Each row is a point on a tangle of strands that fork and nearly touch. The rows are in no order.
Two points are linked if the straight distance between their rows is under 28.4.
K293: [-31  -6  -1  -6   2  25   4 -36  25  -1  14 -14]
K675: [ -9 -13  10  -1 -50   2   6  13   5   2   9  24]
K3: [  0  23 -14   6  39   9 -12   5  14  14  -4   4]
K80: [ 25   8  -3  10 -50  -9   0  32  -5  19 -15  22]
K167: [-25   3  -1  -3   5  21  -2 -14  23   8  12   2]
K768: [ 30  -5   7   5  34 -37   7  21 -35 -12 -17 -19]
K29: [ 15   0   9  -6 -23   3  17   0   2  -1 -18  19]
K450: [ 12   3   0   0  58 -18   0 -12  -9  -4 -12  -8]
K427: [-12  22 -16   6  36  15 -19   4  22  22   4   4]
K343: [-18 -16  10  -9 -39  15  24 -17   7 -16   8   9]
K283: [ 40  -3  10  -7 -12 -16  18  -5 -17  -7 -32  11]
K303: [-48 -14   1   1 -18  17   3 -32  14 -15  32 -19]
K45: [ 43  13  -4   3 -22 -15   3  26 -22   5 -28   6]
K888: [ 27   6   7  -3  18 -12  11   0 -10  -8 -23   7]
K686: [-34 -17  10  -1 -38   3 -12   4   0 -14  43  11]
K478: [  8   1   9 -12  36  -1  10 -30   5  -7 -14   1]
K476: [ 15  24 -14   6  41  -6 -10  21  -7   3 -12  -2]
K637: [ 40  11  -9   9 -48 -13   3  31 -14  18 -22  15]
K83: [ 50  -3   0   3  -1 -36   5  28 -42  -4 -23 -18]
K175: [-23   6 -16   0  33  24 -18 -26  29  22   8 -10]
K34: [-27 -17  10  -1 -43   2  -6  10   3  -8  35  17]
K281: [-49 -13  -8   4   2  24 -17 -32  25   5  30 -24]
K307: [-4  9  5 -1 -4 12  6  3 12  4 -5 16]
K129: [ 50  16 -12   6 -40 -18   0  32 -23  15 -26   5]
K938: [-49 -14 -11   7   6  23 -28 -27  26  13  33 -25]
K477: [  1   5   7  -3 -16  10  10   3   9   3  -7  18]
K600: [-46 -19   4   2 -35   4  -3 -21   0 -27  44 -11]
K883: [-30   0 -11  -2  20  26 -13 -29  28  16  12 -11]
K731: [ 40  16  -6   6  -6 -14  -1  33 -20   3 -25   1]
K855: [-17  13 -17   4  37  21 -21 -14  27  24   6  -4]
K223: [ 44  -8   2   3   7 -42   6  30 -45  -6 -19 -24]
K309: [ 25   9  -7   5  41 -25  -6  34 -28  -6 -14 -15]
K634: [ 12   1   7  -8  49 -10   7 -25  -1  -6 -13  -3]
K567: [-30  12 -15  11  24  19 -28   3  30  30  21   4]
K147: [  9   4  10 -12  24   5  12 -25   7  -7 -14   5]
K422: [-49 -18   4   4 -25  11   1 -30   7 -22  38 -17]
K39: [ 19  -3  15 -15  14  -4  19 -23  -3 -13 -21   7]
K838: [ -4 -15  10 -11 -42  12  23 -10   6  -9  -5  17]
K597: [-31 -13   9  -7 -29  18  20 -25  12 -16  17  -1]
K773: [-7 12  1 -3 14 13  2 -4 15  7 -4 10]
K548: [-44  -3 -15   9  15  21 -34 -10  30  26  33  -9]
K666: [ 23  -1   5   4  43 -31   6  11 -24 -10 -16 -11]
K275: [ 16   1   3   3  55 -28   5   2 -21  -9 -12 -12]
K130: [-27  -6   8  -3 -23  15   5  -2  15  -1  20  12]
K760: [ 32   7   1   3 -23  -8  10  15  -9   4 -25  15]
K5: [ 38  18  -6   5  10 -17  -4  38 -25  -1 -21  -5]
K690: [ 43  11  -8   4   8 -24  -7  45 -37  -2 -19 -18]
K578: [-30  -9   5  -9 -10  24  15 -32  17  -9  14  -7]
K561: [-36   4 -20   9  25  23 -32 -10  32  32  25  -5]
K977: [-26  -2  -4  -6  19  25  -3 -37  25   8   9 -13]
K980: [ 20   9   8  -3   8  -3  11   0  -3  -4 -21  11]
K797: [ 34 -13   6   4  25 -43   9  26 -41 -10 -17 -23]
K579: [ 19  -6  16 -14  -6   1  24 -22  -1 -12 -22  14]
K182: [-49 -12 -16   9  11  23 -36 -21  29  22  34 -20]
K551: [ 14   0   4   6 -51  -4   4  25   0  15  -8  27]
K148: [  8  25 -12   6  40  -1 -11  14   3   9 -10   3]
K776: [-42 -20   5   2 -35   0 -12 -14  -5 -28  50  -5]
K265: [ 37   4   7  -1   0 -18  12   6 -19  -7 -28   7]
K658: [ 24  16  -9   4  38 -17  -7  30 -20  -3 -15  -7]
K984: [ 22   2  -7   4  48 -30  -6  36 -31  -8  -7 -23]
K205: [-16  10  -1  -3  13  18  -1 -11  22   9   3   5]
K765: [ 47   7 -10   1   2 -28 -10  52 -42   0 -14 -26]
K915: [  7  -8  12 -11 -33   9  23  -8   4  -6 -13  18]
K227: [ 23   8   5  -2 -14  -1  10   9  -3   1 -22  17]
K375: [-49 -13  -5   3  -8  20  -7 -35  19  -5  31 -23]
K31: [ 30  -6  13 -12 -13  -6  23 -13  -8 -10 -28  15]
K455: [-20 -17  10  -2 -50   5   2   9   5  -6  23  20]
K824: [-28  -1   3  -3  -8  17   1 -12  20   2  16   4]
K472: [  3  -6   7   1 -48   1   8  16   5   7  -3  26]
K316: [-37 -18   6   0 -36  -2 -21  -1  -7 -26  54   5]

Follow the links from the first point to the second, and from the first to the third. Name the last point that the two ways share.
K637; K29; K5: K45
K731; K915; K888: K227
K307; K838; K731: K29
K477; K731; K888: K227

A fork is a point with three links. Follow the links from the first point to the second and name the forks in between, in order.
K477; K265: K29 K227
K167; K227: K29
K551; K731: K45
K731; K773: K45 K227 K29
K888; K45: K227
K980; K690: K227 K45
K265; K343: K227 K29

A fork is a point with three links, a tip a point with one. Leave the first point through the second and follow the links. Name the first fork or tip that comes.
K765; K690: K45
K39; K579: K227
K578; K597: K29
K666; K768: K83
K375; K281: K567
K307; K773: K130
K148; K476: K984

Name the points in between on the shortest way along the links from the first point to the second, in order.
K182; K567: K548 K561
K686; K675: K34 K455
K147; K666: K478 K634 K450 K275
K307; K824: K773 K205 K167
K658; K175: K476 K148 K3 K427 K855
K551; K227: K80 K637 K129 K45 K760
